A landscape with many valleys, sampled at points; each row gives a point and its height.
From any point a ball rolls to the lowest of the 2 points nearest to it. It stops when none of these is lower. Distance is the straight distance between rows; heights are no part of it.
goked h=80.2: [ 85  98  83 111 129 103  97 121 145  85 107  97 105  99 113  74 106  90
  84  97 121 114 108  63  85]
kezeg h=36.1: [ 85  84  81 102  86 116  87 105 122 125  73  86  94  70 101  96 101  92
  82  87  85  80 107 130 140]
Mikod h=74.6: [ 92  91  77  89 106 123 122  80 112  80  85  93  94 115 107  67 101 124
  93 106 121  98 119  67  55]
Posev h=57.5: [ 96 134 111  92 108 102 132 115 106 100 129 108 103 114 128  80  88 115
 121  93 142  62  93  69  83]
nare h=20.9: [137  95  90  87 117 111 101  90  99 127  65  77  69 122  82  94 114 135
 106  81  86 106 100 102 142]
Zeli h=33.6: [114 107 106 113  61  94 103  84  47  99  91  84 103 112 114  92 125 112
 117 107 103  70 109 118  81]
pado h=43.4: [ 72 104 105 104  89 122  84  81 121  90 105  85 118 113  59  72 128  83
 113 103 101 110 122 106 103]
vudid h=31.1: [174 104  64  88  99 105 114 113 115 140  84 103  63  99 101 143 113 148
  65  81 117 140  81  98 110]
Popil h=64.2: [ 93 121 113  75 131 102 125 103 115  85 122 111  78 119  62 128 102 110
  93  94  95 132  91  90  90]
nuva h=41.2: [ 95  72 108 116  85  74  96 105  91 119  85 106 116  25 131  83  97 106
 111 104  94  61  99 118 112]
Busi h=42.5: [ 99 101 115 119 104  83 107 121  75 100  85 105 105  90 158  92  93 114
  86  95 125  73  95  87  86]
diged h=49.7: [ 49 124  93 102  84  77 107  82  80  79 127  97 113  78  98  89  94  68
  65 110 100  83 137  99  83]
tuda h=37.5: [ 73  71 130 100  83  99  84  92  71  85  94 101 113  88  54  81 131  90
 112 132  78 113 116 139 108]
guvum h=41.7: [ 83 105 127 102  98 111 115  82  84  87 106  97 100 106  31 106 109  84
  60 121  87 120 140 138 102]
Kige h=78.3: [105  94  80 111 111 127  98 109 161 103  79  87  90  93 116  80  96  97
  73  91 112  97 105  77  96]
lasiv h=60.5: [ 89  96 100  83 113  98 106  93  90  69 122 118 109 107  74 127 107  99
 116 126  92 104  88 118  73]
Fiku h=65.2: [ 72  96  90 121 122  68  92 123  91  84 134 111  96  66  82  83  85  72
 132 106  87  94 133 104  89]
bef h=56.4: [157 131  79 117  77  88  88 101  58 139 141 113  94 109 127 132  90 111
 148  93 133 122  95 127 133]
Buriv h=48.1: [ 66  83  96  56 111 133 104  95 139  99  75  89 105 119  92  84  68  77
  87  91  65  86  93  73 120]
Mazuk h=43.8: [ 63  72 104  68  82 131  91  84 122 101  65  86 108 106  77  70  98  91
  83 107  53  73 101  94 123]
nodab h=62.5: [137 102 127 123  81  98  92  69  59 116 111 135 101  97 101 127 101  96
  93 116 104 124  63 118 104]
rel h=37.0: [121  87  87 104 109  78 101 108 113 142  79 113 100  35 129 104  92 109
 116 101 121  63  99 116 128]
nud h=44.3: [ 95  92 123  97  83 107 102 101  88 101  82 113 122  68 114  92 106 109
 111 104  99  69 102 121 117]
dob h=5.2: [149 101  66  63 106  71 116 104 118 113  85  84  85 109 117 118 104 116
 101  87 127  90  97  98  92]
viru h=67.4: [101 105 112 144  96  49  79  93  64  96 133 118  85  76  90  93 104  48
  93 125  98 122 105 117  96]
mafun h=58.8: [ 99  78  87  76 107 113 103  96 105  75  88  93  94 123  79 120  85  99
 111 105  67  96  84 113  82]
Mirep h=32.5: [ 42  72  80  94 124 114  84  99 119  81 121  95 117  81  81  60  68  65
 124 121  77 109 111  75  70]
kadiv h=44.1: [ 80  64 106 110 115  90  96 102 116  86  90 105 113  68 117  78  73  82
 127 102  74  63  87  89  81]
malo h=62.2: [ 95 119 104 100 127  90 104 112  98  75 142 114  89 113  88 131  94  93
 108  94 111 110  89 100  83]
Luzam h=28.4: [ 81 111 108  86 148 119 107 109 111  82 115 101  83 125  55  71  97 107
 110  90  96 128 135  68  90]
kupob h=22.9: [122 102  68  61 126  76 115 115 126  92  93  75  69 119  93  92 108 120
 115  97 114  94 109  77  74]
muna h=49.5: [ 39  97 126 130  81  85  75 117  84  79 145 107 147  88  89  71  97  55
 115 119  94 110  90 125  98]
bom h=38.6: [147 115  81  97 105  81 108  97  98 117 103 116  43 100 101 145 113 124
  69  88 126 131  74  90  85]
kamu h=63.8: [ 77 126 108 132 139  70  99 127  90  84 145 118  87  92  80 105  84  74
 121 107 109 109 105  98  86]
gosel h=50.7: [ 93  94 110  82  99 129 132 116 124  82  80 116 119 101  98  97 103 119
  96 100  91  83 107  85  90]
Munu h=35.1: [ 91  81 121 114  87  93  84  83  66 106  88 108 115  82  77 108 141 106
  87 126 104 131 108 138 124]
bomas h=54.4: [ 72 112  90  88  86  88 108  98 118  86  99  98 126  77  99 101 103  76
  58  93 100 101 132  95 105]
Bisi h=60.7: [145 108 103 111  88  87 109  72  83 114 110 101  82 117  99 123  92 102
 117 100 101 105  75 113  90]
Muli h=46.7: [ 67  98 113 121  94  72 100 102  86  96  89  98 116  66 139  78 103  89
  74  99 102  69 110  71  98]
Ronal h=41.5: [113  97 114  75  89  95 112 122 106 110 102 110 122  74 131 112  82 119
 136  90 114  54  90 116 119]
difis h=30.7: [ 83 108 133 105  94  94  82  63  86 106  87 106  89 102  99 102 106  70
  57 105  97 120  86  87 111]
vozis h=29.0: [110  85  86  92  63  97  94  84  82  96  67  80 100 102 103 102 110  99
  95  93  79  80 121 121  87]
nivi h=51.6: [120 118  87 100  79 101  84 119  88 121 123 110 111  89 152 141  88 114
 111  94 136 102  67 125 133]
seb h=51.3: [ 67 102  92  92  83  92 106  98 114  98  66  81 119  79 111  66 109  90
  67  92  89  62 128  80 110]
Riz h=17.0: [142  88  97 104 107 120 110 103 109 123  75 108  75 106  54 134  99  90
  72  94  60 137 109 117 138]
Gogi h=52.6: [ 66 101 100  50 118 123 101  95 123  86  97  90 103 134  95  97  65  98
 109  80  74  91  83  68  87]
tasa h=37.1: [111 112 111 134  61  89  83  92  55 110 107 108 111  91 120 102 110  88
 113 105 106  95 106 121 102]
Suto h=44.4: [119 121  96 114  85  81  94 115 101 106 124  92 102 116 131 103  82  83
 117  71 123 103  86  92  90]
puv h=51.4: [ 60 113 111 128  81  80  81 122  98  84 133 114 143  77 122  79  93  62
 126  97  76  92  92 113 112]
guvud h=18.4: [132  91  77  78  98 105  88  96 119 144  64  77  71 105  95 123  93 117
  90  87  83  98  91 115 159]
senop h=59.9: [ 89 128 117 115  95 108 106 107  82  99 128  89 100 139 127  93  97 128
 128 102 141  89  71  85  75]
biv h=72.6: [ 66  99  88 116 112 130 112  93  96  73  96 103 104  95 100  70 100  98
  59 120 111 106 136  72  57]
Vosa h=68.3: [122  91  95 142 115  64  80 104  82  99 106 127  86  70 102 100 108  74
 112 126 104 101 107 108  96]
felab h=47.0: [ 49  94 122 116  91 109  71  95 108  83 113 104 132  97  80  72 109  69
 112 110  89 108 105 109  95]
geg h=70.9: [ 66  90  93 144 109  97  94  88  86  76 112  98 100  79 106  89 107  86
  77 126 109  99 121  98  60]
betar h=36.8: [ 94 105  98  75  97 111 115 114 128 118  87  78 105  86 119  94  83 112
 117  81 122  41 108 111 112]
Gavi h=54.1: [142 123  83  93  74 112  76  93  60 140 126 123 114 102 125 146  98 135
 123  94 123 126  68 125 144]
Suvin h=38.7: [127  95 103 128  93 105 116 117  85  97  86  85 101 118 146  83 105 126
 113  97 125  74  90  91  67]
ritap h=45.6: [120 100  83  96  98 106  80 100 135 111 111 133  99  85 119 145 108 112
  93 105 120 121  66 109 130]
mel h=76.5: [ 99  86  76 104 102 126 108  88 128  90  63  67  90 108 102  73 100 100
  75  96  97  88 129  73  87]
pege h=23.5: [139  88 115 113  83 125  94  98  71 120  79 103 104 123  67 130  97 107
  71  75  55 147 103 127 132]
kila h=37.6: [ 72 103 113  89 111 131 113  79 108  99  91 103  90 105  54 106 108  95
  64 102  84 110 115 107 104]
birok h=22.5: [ 90 101 125  97  95  90 101 103  87  72 100 107 129 130 136  66 109 107
 107 115 100 108  86  64  69]
tet h=18.5: [ 52  83  71  80 138 119  95  98 129  88  96  88  88 104  72  69  75  83
  99 103  84  92 123  63  85]
Zum h=40.3: [ 61  78 115  77  82 109  87  79  84  91  72  84 110 104  59  77 115  99
  97 115  55 101 104 112 114]
Tipu h=49.0: [114 118  81 100  88  86  91 105 113 106 136 132 108  81 133 145 112 119
 117 120 140 100  57 121 106]
pade h=31.2: [110  88  80  73  80 112  94 104 132 119  75  71 121  82 111  88  94  92
 107  81 108  62 117 125 135]
fopal h=64.7: [100 111 112 150  95  87  99  97  77 102 139 125  93  99 107 121  96  85
 113 128 129  83  70 108  82]
mapo h=34.3: [138 110  96  98  90  98 124 110  83  88  88  90  98 145 132 108 119 151
  98  95 113  97  80  87  65]
vufe h=63.6: [113  97 125 131 101 103  98  81  87 107 134 130  96  90  85 120 105  82
 109 130 114 117  78 130  96]
zakeg h=69.5: [102  90  87 133 111  83  88  92  82  92  98  98  79  85 103  70  96  73
  97 108 102  90 124  95  71]
bik h=47.3: [ 85  97 124  86 107  96 112 124 112  89  94 133 131  81 108 109 109  98
  94 101  94  96  90  97 114]
ranof h=12.1: [100 110 118 111  91  93 105  78  94  80  86 100 104 122 118  81 114 106
  75 108 106 111 101  67  80]
lefup h=37.2: [125 106 116  92  99 126  97 107 125 116  98 101 100 125 110 121  96 116
 103  82  92 123  60 111 130]
godo h=41.6: [110  75 110 105 101 121  89  96 122 101  79 118 118 100 118 133 107 105
  79 111  91 112  67 113 120]
Paf h=39.3: [ 77  85  94 111  79  92  71 103  90 104  87  81 111  66 102 106  98  71
  86  98  83  94 107 138 127]
Nufes h=32.2: [ 85 101 117  97  90 107  95  89  75 102  72  90  97 111  79 108 132 127
  82 111  99 115 108 119 124]
pulu h=56.5: [ 88  93  91  49 114 102 118  83 112  74 105  89  83 134  66 115  82 101
 108  98  66  99  95  74  71]
tuper h=54.3: [111 111 111  80 101 106 132  92 123 101 105 100 103 102  98  95 108 129
 121 100 130  81 100  89  87]
fekel h=39.2: [155 101 100 107 107  87 122 109  83 109  92 100  65 118 118 120 119 136
  72  85 116 128  80  80  72]
kema h=49.1: [ 86 114  93 128  97  86  79 127 123  88 127 104 124  95 135  95  88  69
 117  89 108 102 101 102  89]
Kol h=23.0: [105  97 128 116 101  99 103  50 108 106  86  98  88 130  92 101 120 103
  71 106 104 130  81  80  92]
feti h=27.6: [108 110 116  95 119 104 105 114  81 107  73  91  79 111  96 108 107 130
  89  80  91 100 103  99 118]
buvi h=45.2: [ 69 118 114 104  82  96  96  71  79  91 121  90 113  89  64  99 111  57
  65 108  95 111 131 120 102]
Larif h=38.2: [104 114 100  73 113  74 105 126  98  89 110  88  90 126 137 103  74 105
 107  72 106  84  83  83  93]
ker h=29.4: [124 108 122 102  92  83 108 119  69  79 110 108 109 134 134 102 114 117
 113 103  96 102  63  79  74]
kas h=39.7: [ 59  76 106  91 119 102  91 124 112  81 115 101 117  94  97  88  68  82
 134  95  66  81  99  81  80]
tifa h=58.5: [150 122  98 114  66  91  88  72  54 124 132 109  95 103 100 128  83  95
 143  93 103 111  90 117 118]
sagov h=31.7: [112 112  76  82 123  67  97 129 105  77 102  82  76 137 111 110  90 104
 114  88  95 101 112  82  74]
tate h=16.6: [ 87 107 106  79 127 131 124 104 115 102  83  89  96 133  67  77 106 129
  94  95  89 127 121  65 111]
mele h=32.7: [ 63 103  78  78 157 123 111 123 136  80 122 116  80  94  53  86  87  94
  98  99  93 110 117  71  82]
Gozif h=30.3: [146 100 113 118  84 130  96  92  96 117  98  90 107 124  93 130  91 101
  99  72  74 139  87 114 102]
gunod h=66.5: [ 77  91 122 146 103  67  83 114  54  86 126 118 108  67  81  83  95  57
 111 114  80 114 126 109 101]
sove h=31.0: [142 104  84 104 106  94 101 116 122 151  87 115  74  47 132 116  91 119
  98  85 140  87  87 111 123]
Zes h=37.8: [ 70  97  95  88  79 119 100  84 101  89 110  73 118 116  75  51 110 100
 135  99  99  99 137  83  87]
Sibu h=29.1: [ 82  94  86  63 116 126 113 101 116  93  92  69 101 128  66  65 105 128
 128  95  98  93 124  84  95]
peb h=6.6: [142  94  70  86 108 116  99  95 137 139  78  96  75 114  68 131 106 105
  84  93  68 130 102 109 166]
ros h=20.5: [157 107  78  89 117 115 108 119 120 144  89  98  65  96 111 133  94 136
  93  81 138 107  79 114 127]
fono h=21.7: [138  90  82  75  84  85 112  85  99 108  67  73 106 110 116  92 107 112
 113 101 113  71 116 108 103]

For each start below, name the point where the ball stops.
lasiv => peb
Muli => ranof
Bisi => peb
puv => dob
Posev => ros
buvi => peb
tuda => peb

Call two points neighbours if one is among the 2 nearest of the other. Go from one point of each pair to the other, from neighbour to neighbour, staying as low as possible. Name the highest point that can't be avoided.
ros / peb => bomas
pade / ros => nud
tate / tet => mele
ranof / ros => fekel
